Points on a hilly landscape, in no order, each with its height.
A climber steps from a point to the highest of its 2 nearest points, and stops where none of them is higher. Distance is the straight distance between rows; heights are no part of it.
geto: [  5 -28   0 -44   0 -15   2  -8 -18  17  13  14   9 -15  23 -24   8  -9
   7  15   8  -9  14  28  24  -3 -10  15  -9 -27]  h=585
Safi: [ 13   7  -6  24   7   6   8   2  21  19   4 -18  -2   5   2  -3   4 -12
  31  20  17  -9 -17   4 -16 -21 -16   4 -13  22]  h=142
gad: [  2   4   6  -7   3  29  -2   4   5   9  12  -1 -28 -13   3 -22   1   0
 -32   4 -25  26 -48  -1 -22  -1  40   2  10 -16]  h=148
nize: [  4  10   0  10   2 -13   6 -13  22  24 -14  20  22  -7   5  -4  -4  -6
  26  20 -17  -7   2   3 -42  -9 -20  -4  -2  23]  h=208
Siv: [  5  -4 -17 -11  -2   0  -2  17  -3 -24  21 -31 -14  -2  -9   4  -2  -5
 -14  -8  -1   2  -5 -17  24 -15  -9  -6  -3   2]  h=680
gafim: [  7   4 -17  -3  -7  31  17  13  -4  32   4   8  20 -29  12  -3 -20 -15
 -23 -17 -31 -14   5   7 -19 -11  -6 -21   3  10]  h=88
zab: [ 25   0   4  33   2  13  -9  17  25  11  11 -26 -17   1 -13  11  11 -13
  26  19  30   7 -36   8  -7  -9   8  -3   8   8]  h=117
Gosi: [  6  -2   8  27   3   2 -12 -32  27 -21  36   6 -13   1 -18  11  14  -8
  33 -13  21 -25   8  -5 -22  21 -10  -1   9   2]  h=305
das: [  8 -11   3  -8   1   5   5  -9  -3  14 -12 -16   2  18  -4 -26 -18  -6
  18  -2  17   8  19  29 -14 -11  -2 -15  22  23]  h=299
kosa: [ 30 -12  -8  -4  20  22   8  14   0 -10  10 -29 -29  21  -8   7  -5  11
   9  -3  10  17  -9  -2  11   7  28 -12  29   5]  h=47
pab: [-24 -18  23 -27   5 -10  -2   0 -22 -12  -9  24  -1   4   7 -24   9   8
 -35  28  -9  26   2   4   7 -18  13  15 -19 -15]  h=512
suk: [-12  19   5 -16  -6  31   7  -9  -3  37  19  13  -8 -19  25 -19 -21   5
 -34   5 -26  27 -23   9 -20  -6  24   1  -1 -19]  h=166
Mirut: [-18   6  22  33 -22  21  13 -13  14  -9   1  -2   6 -12  -7 -21  -6 -21
 -37 -21 -19 -13 -13  10 -24   0  -4   3   7  17]  h=286
Rema: [  8  -5  -6 -17  13  21 -12  11  -9 -22   5  -1 -22 -16   1   2  14  -1
   4   2   2  -5   8  -1   9  18  26   8 -17 -17]  h=9
dera: [-11   1 -18 -10 -19  38 -13 -19  -6  -9   7  -7 -13   2 -14 -12 -10 -26
  -4  -7  23 -12  -1  14  10  -3  33  13 -22   5]  h=544
nif: [  6  -9   4 -26  24 -15  19  28  -4  18 -22  18  31 -16  34  21  -2   5
  20  -6   7  24  16  -5  20   0  -2  -2 -12  -7]  h=347
let: [-15 -11  20  14  11  -5   7  29  -4  10 -22 -13  12  11  -4 -15  -2 -18
  -5  -4   6  -4  27  -6  29 -14 -25 -15   2  20]  h=259
gub: [-15  26  -1  19 -16  -1   9 -30  13 -13  15  14  10 -15  24   6  -3   1
 -15 -24 -25  -4 -13 -11 -36  -4 -19  12  -3  19]  h=531
senu: [ -6  -5  -4 -17   1  25  -7 -10 -14 -26   8  13  -2   4   7 -25   3 -30
 -29  -3 -12 -18  16 -15  -4 -14  20   1 -26  -7]  h=396
likuf: [  7   7 -21  -8   3  -6 -18  14  -2  -6  24 -20 -16  -3   1  10  19  -7
 -24   5 -20  -7 -27 -13  44  -3  -1   5 -20 -11]  h=613
mataz: [-12  18   8   3 -16   9  -6   9 -23  -8 -26  -9  -7  12 -24  10  -2  -2
 -27   5 -23  -7  -5 -21   4  11  12   5   3 -11]  h=364
Miru: [ 14   0 -35 -17 -17  22  -7  -3 -23  26 -20  -4  -4  16 -22  14 -30   8
   8   9 -11 -10   1   9 -13 -10  26 -15  22   5]  h=45
Mup: [ -5   8  10  34 -10   8  -1  -5  21   9  -1   6  20 -15   1  -2  11  -6
  10  18 -19 -29  -3  -5 -19  -6 -29  -4 -24   8]  h=179
lik: [-21   6 -29  -2 -12 -11  -8   8   8 -18 -25 -10  15  24 -13   9 -13   5
  13 -12  45  20   1 -11  39  -9   1  15 -15   9]  h=369
gur: [ -8   2   6   3  15  10   8 -11  16  -1  27  -5  -5   1  22 -13  -5  -7
  12 -18  26  16  11  23   0  15  12  18   8  16]  h=367
rik: [-26 -20  24  20  -1 -11 -11 -18  17 -26  -7  12   4  12 -15  -5  12 -17
  11   7  34  -4  18  -2 -13  -1  -5  19 -10  12]  h=283
zizog: [  0  15  11   5  21 -24  -7  -6  10  20 -17  29   8   8  14  13  -3   8
  26  28  -4   7   2  -3 -17  -9 -29   6 -22  10]  h=230
kib: [-13  -9  16 -26  -3  -3  -2 -21 -20   6   8  22 -10   8  13 -46   0 -15
 -36  25 -30   8   2   6 -11  -9   8  -9 -10 -11]  h=470
tef: [ 16 -23  -3 -19   6  13 -17  -4  -7 -17 -14  10 -11   4 -22   7  11   5
   3   4 -11 -14  11   4   7  29  20 -20  13 -28]  h=21
Mudin: [  2 -16   2 -24  10 -21   6  -4  -6  13  10  -4  11   5   9 -13   4   4
  27  16  21  -2  23  18   2  -8 -21  12  -7  -2]  h=522
kufip: [ -6 -10  -9 -17  29 -18   6 -11   4 -17  22  -1   3  21   7 -19   9 -15
   6   4  20   9   2  13  12 -22 -18  12 -15  11]  h=466
nizu: [  3  11 -18 -17  13  11   0  -8 -26  -2   4  12  -7  14  -9  19 -11  25
 -12 -10 -40 -22  18 -15  -8  13   8 -23  22  -8]  h=351
Migi: [ 12  16  12  28  14  17  -7   8  18  17 -11   5  -2   5   4   8   5   1
   6  -1 -17   5 -12   1 -32  22   9  -1  10   6]  h=511
Zuvo: [ -2  -7 -15 -24  22 -19   3  16 -11  25   1  25  21 -27  19  15   6  11
  -7   7 -32   5 -11   2  -4 -15 -25   1 -15 -12]  h=118
Vofes: [  5 -14  21   6  -7   9 -14  -6   6  -3  39  -3 -23 -37  -3   1  23  -6
 -13 -13  -9  -2 -30   5  -4  19  10  -3   7 -37]  h=438
Nataf: [-25  -2   7  13 -26  17 -10   4  -8 -27 -34   4   0   0 -20  -2  -1   5
 -37  -7   7  -1  -5  -7  18   8  23  11  -7 -10]  h=395
navuk: [-15  -8  -4 -19 -12  -7   4 -17   1   1  19  25  12 -24  31 -24  -4   3
 -14 -28   1 -13  25  16  -1  12  -1   8  12  -1]  h=715
pez: [ 18  10  -8 -19   2  -4   9  11  -6  45   7  -1  18 -30  28  14  -8  15
   0   0  -6  31 -34  18  14   9   5  12   9 -12]  h=220
milus: [ -3   2  10  10  -7   1  -4   0   1   4   3  27  13 -11  10  -8  13   1
 -13  16 -21 -15  -1   1 -23  -9  -3  12 -27  -9]  h=156
masiv: [ -6  -5   1   3  -4  24 -18  11 -11 -20  -8   3  -3  13 -18  -3   2 -32
  12  -2  14 -35  41  -9   3  12   3 -14  -5   0]  h=349
lomus: [-15  -9  24  19  -6  -4 -10  12  -2 -12  -4 -20  -7  -7 -21 -12  18 -19
 -28   7  -6   0  -7  -1  33  12   1 -10  11 -17]  h=308
nodok: [ -9  -2  10   2 -12 -18   8  20  -6  10 -16 -23   8  25 -12 -10  -4  -7
   4   9  19  -7  11  11  13 -47 -36 -27   4  23]  h=227
Kune: [ -1 -18   3   8   2 -16 -11 -45  16 -26  41  16  -9 -16  -5 -11  18   5
  16 -16  20  -5  -5  13 -20  20 -10  -2   9  -9]  h=262
niz: [ -7  -5 -11  12  -8  -9  11 -14   7  17   5  -2  24  -7  -1 -28  -2 -15
 -21  -7   0   0 -19  33   4 -12 -25 -18  11  26]  h=212
fosib: [-18  13   4  -4  -4   6 -16  10  -9   3  -5  22   9 -28  21   8  -1  -7
 -11  -9 -11  -9  21  -7  22  20  -3  15 -12 -13]  h=480
lan: [ -9   6  10  10   1 -26 -22  15   3 -30 -21 -11 -11  19 -23  16  12  13
  16  21  36  15  -6 -15  21 -10   5  13 -14  -6]  h=294
segu: [-10  -5   4  -6   5  -8 -18 -23  -8  10 -16  21  -4  16  -9 -31  -4 -23
 -23  16 -25   0  -3   3 -10   3  -9  -4  -3  18]  h=425
pilus: [-11  -3   9  28  -7   3  26  -3  17   6  -1  -1  29 -16   8 -26 -16  -6
 -34 -13 -16  13 -20  10 -14 -16 -17  -5   2  35]  h=248
tir: [ 20  -9   0   1  10  12   7  -2  18  18  11  35   6 -42  47  -1  11  23
  24 -15  12  15 -11  19 -28  12  -2  11  -3  -9]  h=595
lage: [ 14  35 -27  12 -15   9  -3 -13   5  15  18  -9  -5 -11  -1  23   0   6
   4  -2 -35 -43 -14 -20 -27  -2 -11   1   5  -4]  h=650
piful: [  7  28  10  -9   2  -9   8 -11 -17 -11  18 -16 -29  11 -14  26  -7  22
  -9  -7 -31 -24  10 -26   1   9   6 -20  24 -27]  h=330
Fusib: [  8 -29   8 -26   2 -22 -12 -16 -19 -19  11 -12 -23   8 -26  -7   2   7
   8  18  13 -11  15   9   4  -5  11  -9  16 -25]  h=263
Laf: [ -7   6  -4 -35 -17  -6  18  -8 -21  17 -12   9  20  -5  10  -8 -16  16
  -5   7   4   7  12   0  -4 -22  11  12  12 -10]  h=269
mino: [-13   1 -34 -15 -17  -3  -8  -7 -14 -12  -5  -3   7   5 -27   1 -17   9
 -20 -20  13   2  17   2  32  25   6  -7  23   2]  h=427
Nolu: [-12 -18 -10  -4 -18  -6  -8 -30   7  10  -4  50  20 -11   6 -31  11   1
  10   0  23  -6  -6  26 -18   1   0  20  -2  -4]  h=542
simuf: [ 17  -4  -3   5   6  10  -9  27  -1  16   2 -30   6  -5 -10   2   0 -18
  32   6  30 -22  35  -1  30   8  -9 -16   4  -6]  h=442
mebe: [-13  28   4  -8  -3 -10   3  13  -9  16  -4 -16  12   8   8  21  -8 -19
 -20   0 -35   5   3 -18  12  -8 -16   2  -6   3]  h=509
Ramo: [  5   1  26   3   0  11  14   0 -10  -2 -11 -41 -18  31 -15 -15 -15   5
   8   4  11  -7  30   1 -17 -22  -7 -24  28  18]  h=335
Vare: [  6  -8  29  24   8 -11  -3  15  10  -5 -24  -4   7   9  -3   5   3   6
  31   8  19   2  21   2 -17   8  -6  -9   5  12]  h=407
mir: [ 25 -12  -1  -1  -8   5  13  34 -14   7 -10 -30   3   4  -1  23  -7  24
  22  -8  12  12   9   0  12  -6  -6 -29  28   7]  h=75
lon: [-10  12  19 -17  11 -20  -5   0 -11   5  -9  16  -7  18   9  -1   5  -8
   2  29 -11   2  21  -6 -11 -14 -17  10 -20  11]  h=251
namu: [-18  -2  -5  18 -22  -8 -12 -25  29 -35  -1   1 -10  11 -33  -6  15 -10
  10   1  38  -5 -15  -2  -5 -10  -1  18 -10   8]  h=243
Siror: [ -6  -2 -10   4  -2 -21  -9   7  -9 -27 -24   6   2  10 -16  -9  16   5
 -24   9  -3   5 -16 -16  24 -16  -1  10 -14   3]  h=122
banaz: [ 24 -13 -24 -10  -8   0 -15  13   0 -13   1  15   8  -7 -15  14   7  24
  43  -9  37 -23  34   1   4  20   5 -24  11 -22]  h=236
babo: [  7   1  13 -22  18  -4  12   5 -11  11 -11  -7 -10  25  20 -13 -11  -4
  -8  24 -16  22   7   3 -12 -27  -4  -6   1  15]  h=271
tero: [ -4   4 -33   1 -13  29  -6   6   1  -8  -3 -18  -2  15 -13   9 -10 -13
  -3  -3  24   7 -19  -5  22 -14  25  12 -24   2]  h=487
vuza: [ -7 -10   6   6  -3  -2  -8  -8   5   7   1  24  -1 -28  12  -1  13   3
  23  -6  37  19 -14  34  16  25  17  37 -15 -18]  h=800
tiluf: [  7  20   1 -20  11  -1   7   8 -12  16 -19 -19  -8  17   4  10 -14  -4
 -27  10 -25  43 -25 -21  -9 -29   1  -8   6  18]  h=291
Guto: [  8  -8   1   4   5   9  12   0  12  -8  21 -11  15  -1   2  -8 -16   1
  29 -26  26  -8  32  15   0  17   3  -7  25  12]  h=314
vireg: [ 13   7  -6   5 -10   0   1   3   4  14   4  22   4 -32  19  10  12  25
  31   2  18   6 -11  12  -6  23   9  22 -10 -12]  h=676
lugi: [-11   4 -34 -15 -15  -2 -11 -21 -16  -3 -13  20  10  13 -13   4 -17   9
 -15 -24 -18 -26  21  -1   2  10  -2 -17  17   4]  h=384
ragiv: [  8  14   5  -9  21 -15  18  12   4   6  -7  14  -2  -5  20  10  -5  15
   0  10  -1  23   1  -2 -14   6   9  12   6  -6]  h=493
buz: [-34  -9   9 -16  -2 -31  18  -3 -18  -4 -19  36  27  -1  11  -2  -4  20
 -17   8   3  21  -7  -4  14 -13   1  18 -20  -8]  h=559
gador: [  5   1   5  -7  -9 -16  14  -5 -16  -6  11 -18 -17  22 -19  13 -11  24
  17   6 -20 -36  30 -15  -5 -10 -10 -26  17 -17]  h=307
vun: [ 34 -26 -38   2   1   5 -12  17  -3 -23 -11 -16 -12  18 -20  11   5  21
   7  10  24  13 -20   1   0 -22  13 -12   1   6]  h=90
reg: [  3 -15  -1   9   4  17  16 -15  10   6   0   5  18   9   2 -21  -7  -7
  10  -6   1 -18  24  16 -30  -4  -9 -24   7  25]  h=287
tafe: [ 20  -6  19  27  -5  12   2 -18  28  -8  18  -9 -19   3 -17  21   8   8
  48  -8  32   2  -1   9 -25  24  10  -5  13   5]  h=352
las: [  9 -23   3   4   4  -5  12  -1  -1 -11   3  -3  -2   0  -7 -13  -3  10
 -12  -1   0  17 -21  16 -15  -7   7 -10   9   8]  h=196
kita: [ 10   4 -13 -17  27   8   9  13  16  38  17   9  -9 -15  26   3 -15  -4
 -13 -11 -21  34 -39   2   6  10   7   5   0   3]  h=200
lizav: [  9  -2   7  27  15  25 -14 -10  34  15  -3  18  -8 -22   6  -5   6 -20
  18  -3  -1  -6 -10  17 -27  34   0   0  -3   7]  h=458
zigi: [-30 -17 -22  -9 -17 -23   7 -25  -3  -1 -23  45  29   1   7 -19  -5  12
  -1   6  20   7  -2  13   5 -13   1  32 -15  -3]  h=626
Fekun: [-21  13   3 -14 -16  16  36 -11 -10   2  -8   2   9   4  12 -14 -29  11
 -16  -4  -2   6  20   7 -30 -25   8  12  -4   8]  h=295
deda: [ 14   2   6  23  -2  -6 -15   4  20 -11   5  -5 -19   4 -13  38  14   0
  29   2  22   7  -3   3   1  28   8  13  -1 -13]  h=309
tomur: [  9  14  -3   9 -18  -6 -18 -27  12  -5  21 -15 -23   3 -22  -3   2 -14
  -5  18 -16  -9 -27   2 -11   0  -2   3  -6  -7]  h=461
fot: [-19  -5  12  20 -10 -10  -9  23   6 -10  -5 -10   8   3 -10  -8  12 -24
 -24  -1 -21 -26  -4 -11  26  11 -28 -12  -4   9]  h=270
raz: [ -8  13 -10 -10  24 -27   5  14  -3   1  11 -18   7   0   8   9   3  -4
 -28  -1 -28  10 -27  -8  30 -11 -19 -13 -10   4]  h=554
tusep: [ 11   1 -24  -4   0  -4 -19 -15   7 -17  14  12 -22   6  -2   5  16  -2
 -18   8 -29  -8 -37  -6 -12   9   5   3 -14 -10]  h=489
venes: [ 13  22 -23   7 -18   4   5   4   0  17   8   1  -4 -21  -3  36   0  25
  15   3 -24 -17  -5  -5 -21  12   7   0  10 -26]  h=581
sapaf: [ -4  -4   7 -23  17 -33  -5  17 -22 -25  -6  -1  -2   1  11   8   5  16
  -1   5  -6  14  15 -19  25 -18 -12   1  -4  -4]  h=110
miki: [ -1 -14  10  -7  38 -22  10  21   1   8 -20   0  19  11  32   6   3   0
  24  -8  29  41   8  10  44  11  -4  -1  -9   4]  h=377
nefal: [ 26 -12   3   9  -5   5   4  12   6  -1   8 -31   4   3 -21   7   1   6
  26   3  34   0  -7  12   4  -3  -1 -16  16   2]  h=94
Gog: [ 27 -14 -26 -18   4   1   3  -6 -15   4 -18 -11  -2  23  -1   5  -9  24
  19  13  24  10 -14   6 -12 -25  11   4  12  18]  h=74
bef: [-26   8  -9   5 -18  11 -16  14  -8 -14 -30  17   6 -11 -10  10   8 -14
 -13  -1   3  -7  11 -21  36  26  13  16 -22 -23]  h=435
Mome: [ -9  -8   8  -2  -6  14  -8  12  -5  14  -7   2  -9 -20  -2 -17   3 -29
 -41  -3 -24   2 -15   7  20  10  11  -5   4  -8]  h=346
Levev: [  0   9  14  23 -11 -15 -15   5  -6 -17 -12 -13  -7 -10 -20  23  22   4
  19  18  17  -2  -8 -15  19  16   6  13 -10 -28]  h=278
Fogu: [ 17  -1 -29  -5 -16  16  -7 -23   2   4  31  -6 -25 -15  -4 -11  -4 -21
  -7 -12   3  -6 -18  23   0   4  28  11   0  -5]  h=618
siseg: [  8 -18  21  16   5 -13 -19 -10  13 -17  12  17 -19 -30  -8 -13  28   8
  -4   9  -3   2 -27   3 -11  24  -3   3   1 -22]  h=393
Fozan: [ -1  -2   6   8 -18   1   6  19  -6  11  -8 -38  -3  15 -10 -14  -7  -6
  -7   8   9  -1  -8   6  11 -34   3  -7   4  20]  h=197
bopom: [-10  11 -26 -11  11  -6 -14  -5   2 -18  18  23  -1 -10  14  10   6  12
 -10 -12 -22  -6  -7 -13   0  16  -5  16 -19   6]  h=540
Muvud: [  0  15  -5 -19   2   1   2   0 -17  -5 -32 -14 -13  41  -1  26 -21  16
  -5   7 -16  26  -6 -24  -6 -16   5  -7  22  22]  h=310
goto: [-20  -1  -8 -12 -21   6 -18 -25 -10 -14   0 -15 -10  10 -19  -8 -21  -7
  -6  -3  29   1  13   9  26  14  31   7  16  -1]  h=479
Lom: [-19  17  -5  32  10 -20 -14   7  24  -1 -15  -1   7  24   1   8  12 -10
   7  12   2 -10 -18 -28   8  -5 -28  13 -27  10]  h=199
Kuno: [-29  10  18   0   4 -33   3  11 -13   7 -18  21  25   8  -1   1  12 -10
 -30  10 -21   4   1 -21  35 -11 -21  10 -29   1]  h=153
nibu: [ 11  -2  -4   1  24  17  -9  24  -7  -8  -5 -30  -4  27  -4   6   5 -24
 -11 -10 -16   6  -7 -20  26  -8 -14 -20   2  16]  h=764
rumob: [ -3  -1 -25 -37  -9 -18   2   8 -18  33 -14  -4  26 -21   7  10 -21  22
  -3   2  -2  23  -8  17  10 -12   1   3  10  -9]  h=245
Rukam: [ 13  -9   4   8   1   8  18  -2   2  -7   3  -4 -16  -1  -2   7  -9  32
  14 -17   5  -7   7   9 -28  13  29  -1  31  -7]  h=456
Piv: [-12   4  11  -6   5  -7   0   2  -5  26 -20  10   5   2   3 -14 -20 -20
 -19   2 -20  16   3  10  16  12   5   2   8  13]  h=385
lakeg: [ 20  26 -18  30 -15  27   2 -16   9  28  12 -15 -10   7 -18  17  -3  -8
  29   6  -6 -39  -3  -7 -24   2   2  -9   6  -2]  h=572
Zaze: [ -6  -9  30  14  16  -8   4  22   2  13   0  11   7 -23  17  -2  17 -15
   8   7  -7  -7  26  -2  25  23  -9   0  -9 -14]  h=500
nur: [  4  -1 -19 -22  13 -18  -5  13 -21   1 -13   4  15  15   4  11   7   3
   5  22   4   1   6  -2  28 -30 -17  -3 -37  -3]  h=125
mufol: [ 18 -20 -14 -21  -7 -26 -11   0 -14 -13  17   6   2 -10 -11  -7  13   9
   5   6  -8 -18   1  10   2  -7 -17  -8   2 -19]  h=237
Dizig: [-12 -13  15  -6  -8  -2  -9  -6 -11   8  12  20  -2 -24   7 -15  15 -11
  10  13  13  -7  10  21   1   9   6  22  -9 -27]  h=666
levak: [-21  39  -7 -13 -28 -12  -4  -8 -21  -5 -16 -26   9  21   2  10 -17  -2
 -49   2 -27  13  -1 -21  23 -19 -12  -6  -3   6]  h=473
tanap: [-12  13  22   6  16  -3   0  11   5   0 -14 -12  -7  10   6  13   1   1
   1   4   5   8  26 -14   3  17   5  -2   8   4]  h=450
Datu: [ 25 -18 -20 -26  -5  11  -4   3 -28   6 -14   5  -8  -4 -17   7 -15  13
  22   5   2 -23  22   9   1   3  20 -16  12 -22]  h=32
num: [ 12   7 -15   2   8  39  13   7   7   6  25  -8  -6  -2  16  14 -15  -4
  -4 -35  -9  -2  -4 -11  -7  21  18  -2  20   9]  h=57
lunaz: [-10   7  -8  -8  11 -23   5   4 -12 -23  -7   7  23  19   5   9   8   7
 -30   6  -2   5  -4 -17  44 -33 -20  10 -42   7]  h=138
Bek: [ 21  -9  -4 -25   3 -16  -4  -2 -30 -32   1 -20 -24  32 -27  16   5  21
  10  14   6 -15  18 -12  -3 -22   0 -20  13  -9]  h=285
nares: [-12  21  -7  42 -19   9  17 -21  37 -24  14   2  16 -24  10   2   9   4
   4 -18   4 -11 -27 -10 -14  -2 -25  12 -10  19]  h=455
lidef: [  1 -16  42  15  -3   0   7  -5  -4  -5 -19 -11 -12  20 -25  -9  -3   8
  16   6  12  -4  19  18 -23  -2  11 -24  16  -2]  h=368
nug: [ 18  -7   8   2  23   5  -5  31  -9   7 -12 -33 -18  27 -14  24   3  -8
  12   2  -4  -4   0 -22  16   7 -11 -44  30   9]  h=687
Tila: [ 27   6  31   4  18   9   7   9  -3  27   2 -27 -26  22  -7  22  -2  15
  30   6 -17  -7  16  -3  -2  16  -8 -32  30   2]  h=620
mikar: [ 17  -4   3   3  27 -21   7  -7  14   9   2   4  -8  15  14   3  -5  17
  28   7  17  28  -9  10  -5  12  -2  11  17  11]  h=452
Mopul: [-20  11 -18  -7  -8  13   4 -14   5  -2  10  28  26 -29  34  16 -15  11
 -17 -38 -13  -5  14  -2 -12   4  -3  17   7  -3]  h=708
sinap: [ 15 -16  21  11  -6  13   4 -20  21  11  19   1 -11 -10 -10 -10   2  -9
  25   5  13  -3  -9  24 -29  16  20  -2  11  -4]  h=401
kap: [-26  10   8   2   0 -29   5   5   5 -20 -27  -2   7  21  -5   3  -2  10
  22   7  50   9  13  -9  21 -17 -16  19 -18   8]  h=327
Vetu: [ 22  -6 -38 -22  -7  25   1 -17 -13  -7   6  -9 -15  24 -20   4 -10   7
  -2   1  13   3  -6   8  -9  -8  32   0  10   2]  h=59
kedus: [-10 -16   7 -13  -6  24  12  10 -13 -17  -2  -5  13   3 -10  -9  -9 -13
 -16 -12   6 -29  40  -2  -6 -13  -1 -15  -7   4]  h=361
zega: [-13   5  17  24  -3  -7 -10 -24  23 -10   9  24 -10  -8  -1 -18  15  -1
 -31  -6 -24  11 -44  -1 -31  10   3  13 -10  -2]  h=108
Tar: [ -1   5 -37  19 -22  -1 -12   0  13   0  -7 -19  -1  10 -25   7  -6  -1
  15  -1  40   5  -8   2  17   6  11  10   0   2]  h=426
fidi: [ -8 -14  -6 -18 -19  -1  -4 -30  -2  24  -2  47  29 -30  37 -25   4   0
   5 -16   4 -20  15  27 -22   7 -15  14  14  -2]  h=602
ber: [-14   9  -1 -22  13 -14   6  23  -4  36 -25   6  30   6  21  14 -27 -10
  11 -15  -2  17  34 -13  24   4 -15   6  -1  10]  h=319
puba: [-18  31 -11   5  -3   2   5 -22   2  -2  21   2  -3  -9  16  -3  -9   1
  -7 -10 -13  -9  12 -19 -10   9   0  24 -15   1]  h=603
tefe: [ -2   7   3 -38  14  -2   0  23 -24  -9 -21 -21  -1  16  12   7  -7   8
  10  -2  18  27  20 -25  35 -18   3  -2   3   2]  h=98
tiru: [  6   5 -22  17 -17  12 -18 -37  20  10  25  -1 -19 -10 -10 -13  -4 -15
  -2 -14 -12 -16 -19  19  -1  11  -5  -7   9  12]  h=534
ganul: [ -9  -8   7 -11 -14   5  -5 -38 -10 -19  25  27 -11  11  -1 -36  10 -16
 -32   0 -28 -24  17  -2 -23  -7   5   6  -5 -17]  h=429
zede: [  7 -10  19 -15  24 -15  12  29  -7   2   2  13  12 -15  24  12  13  16
 -18   7 -38  25 -13 -15  -6 -14 -10  -7 -12 -15]  h=129
sul: [-10   5  17  37 -21  23   6 -12  11 -19  -5 -21  -3   5 -15 -21   4 -22
  -9  -4   8  -4 -15   8 -16 -12   9  13  -7  11]  h=328
Dofo: [ -4  13   0   4 -11 -16   5  -3   3   6   5  -4 -16 -11 -10  13  -7  44
  20  12  -1 -13  10  -8 -13  13   7  -2  30 -14]  h=514
tuz: [-22  -7  19  26   5 -17   2   5  13 -40  -5   7   4   4  -5   2  24   0
  -5   1  11  -5   9 -22 -16   0 -17  10 -27  -5]  h=318
Zuv: [  3  11  -9  15 -12  -4  17  10   4  16  -6 -28  -1  13  -9   8  -9  -2
  11  11  29  10 -17   2  11 -40 -14  14 -22  19]  h=169
bep: [ 16   5  -7 -10   4   5  -2  16  -2  26   0  10  18 -26   7  11   4   9
 -10  -8 -44   2  -7  -6 -10   8 -13 -15   8   4]  h=104
bevul: [  9   3   6 -16  19  -5  -1 -11  -1  -2  23 -25 -15  19   4 -12  -4 -16
   3   6  15  18   3   3  22   0  12  11   8   8]  h=420
dez: [-32  16  15  16   1 -30  -6 -17   5  -5 -20  10  10  20   7  -1  -4  -9
 -17  -5  -5  -3  -1 -29  16  -1 -15   5 -19  11]  h=173
Bagi: [ 11  18  26  12  20  10  11  -3   0  29   9   6  -6  -3   2  13 -15  13
  21   3 -27  -6  11 -11 -26  19   2 -13  22  -2]  h=563
Pura: [ -4  14 -14   6   3  12 -14   8  -4  -8 -33 -12 -20  29 -11  20  -8   4
  -5   8  -2  12 -18 -21  11  12  20   7  10   9]  h=336
Gabav: [-24   0  14  -1  10   1  23  18  -3  18 -26  -5  38   9  16   2 -15  -9
 -10 -19   9  15  24  -2   8 -18 -21  -3  -6  22]  h=290
Zevuf: [ 45 -13  -6   2   7  16  19  33   7   9   8 -23 -11  -1   8  26   5   3
  21 -13   1  20  -1  -1  -3  16  14  -9  30   6]  h=60
duti: [ 29 -19  -1  -3   1  12  11  19  -2  -5  12   0   9 -27  14   6   9  18
  29 -23  23 -11  29  12   5  30   5 -18  14 -13]  h=268
Purit: [  0  -6  20  25  -1  -3  -7   9  19 -34  -5  -5 -16  -8 -12  11  21  -8
  -9  -2 -10  -9 -12 -13 -19  19   6   5 -13 -11]  h=350
Mukep: [ 21 -21 -20  -9   1  -7  -7  16  -9 -28 -23  12  -1   0 -15  13  17   6
   6  15  14   2 -28  -4  13 -12  11   5 -20  -8]  h=106
sib: [  0   8  13  45  -9  14  10  -9  30 -23  18 -30   6  -7 -17  -5  15  -3
  11  -1   6 -14  -6  -5 -22  -9 -14   1  -5  18]  h=379
lika: [ 18 -14  -4 -17  29 -15   0   8  -7  -2  -9   4   1  12  17  10   3  14
  27  10  35  30 -10  14  20   8  15  11  -9   0]  h=412
vib: [ 16  19 -24  -7  -6  25   1   6   3  11  18 -14   3 -11   6   4 -13 -20
 -28 -34 -35 -13   1   0  -1   8   4 -20  20   3]  h=73
Melu: [ 24  -3   3  -1   9   5  30  15   9  16  21  12  -4 -28  30  12   1  37
   9  -3  -2  31 -14   0 -25  -4   7  23   3  -5]  h=535
gife: [-28  -3  17   4  -7  22  15  -8  -5  -9 -10  12  18   7   8 -25 -22  -4
 -23 -12  -7  -9  35   7 -31 -13   3  -8   3  26]  h=325
zubov: [-12   8   5  12  -1   4 -10  10  11   6  -4  -2   1   3  -9  -6  11 -36
  25  -5  22 -18  39  -6  25  23   1  -1 -20  -4]  h=388
Pim: [ 17  15  -5  25  -8  25  -4  19  14  29   2 -30  -1   2 -14  24   9 -13
  37  -2  14 -31  17  -3   4  15  -9 -10  -4  -8]  h=499
babuz: [ -1   3  16   2  -7   2   1 -15   8 -12  37   2  -7 -44  23 -12  21   9
  -1  -9   0 -14   1   7 -12   6 -11   5  12 -26]  h=495
gofut: [ -6   8  -2 -33  17  15   8  -2 -16  38  -1  12  11  -1  24  -7 -30  -7
 -25  -9 -31  38 -21   4   0  -7  23   4   5  -2]  h=182
vetaf: [-20  -1  37  13   4 -16   5  -1  13   6  24  26   2 -29  23 -17  13  -1
  -6  -5 -12  -4   5   0   0  20 -16   6   0  -8]  h=571
Vut: [ 16 -19  -7  10   5 -10 -11 -27  15 -14  39   3 -10  -5 -16 -15   0  15
  -4  -9  -1   4 -31  12 -26   4  -1  -9  26   7]  h=225
gefe: [-18   7   0  33  -5 -13  -9  17  19 -17  -5 -10  16  12 -25   3  13 -27
  -1   0  11 -17  12 -18  19  -7 -39   0 -25  20]  h=232
Vofem: [ -6  -8  19  14  14   0  -9  -2   3  -4  -7  17 -19   3   5 -23   9  -5
 -37  10 -14  22 -44  10 -10   0  28   5 -12  -8]  h=128
mipu: [ 12  -8   3  -7  -1  -1  13  20 -14 -12  16  11   1 -23   9  -5  10  12
 -19   6 -26  -3  -8   0 -15 -17  -1  -6 -23 -24]  h=140

For each start below, name the point where the climber stops.
zab | vuza
Mup | vetaf
das | vuza
banaz | vuza

Call two points neighbours if one is among the 2 nearest of the other. Go from one point of each pair to the other, from neighbour to neighbour, staying as high as possible. Name the lowest point that can't be avoided.
lage, kedus | masiv
puba, Fogu | tomur
zigi, navuk | Nolu
vetaf, nibu | mataz
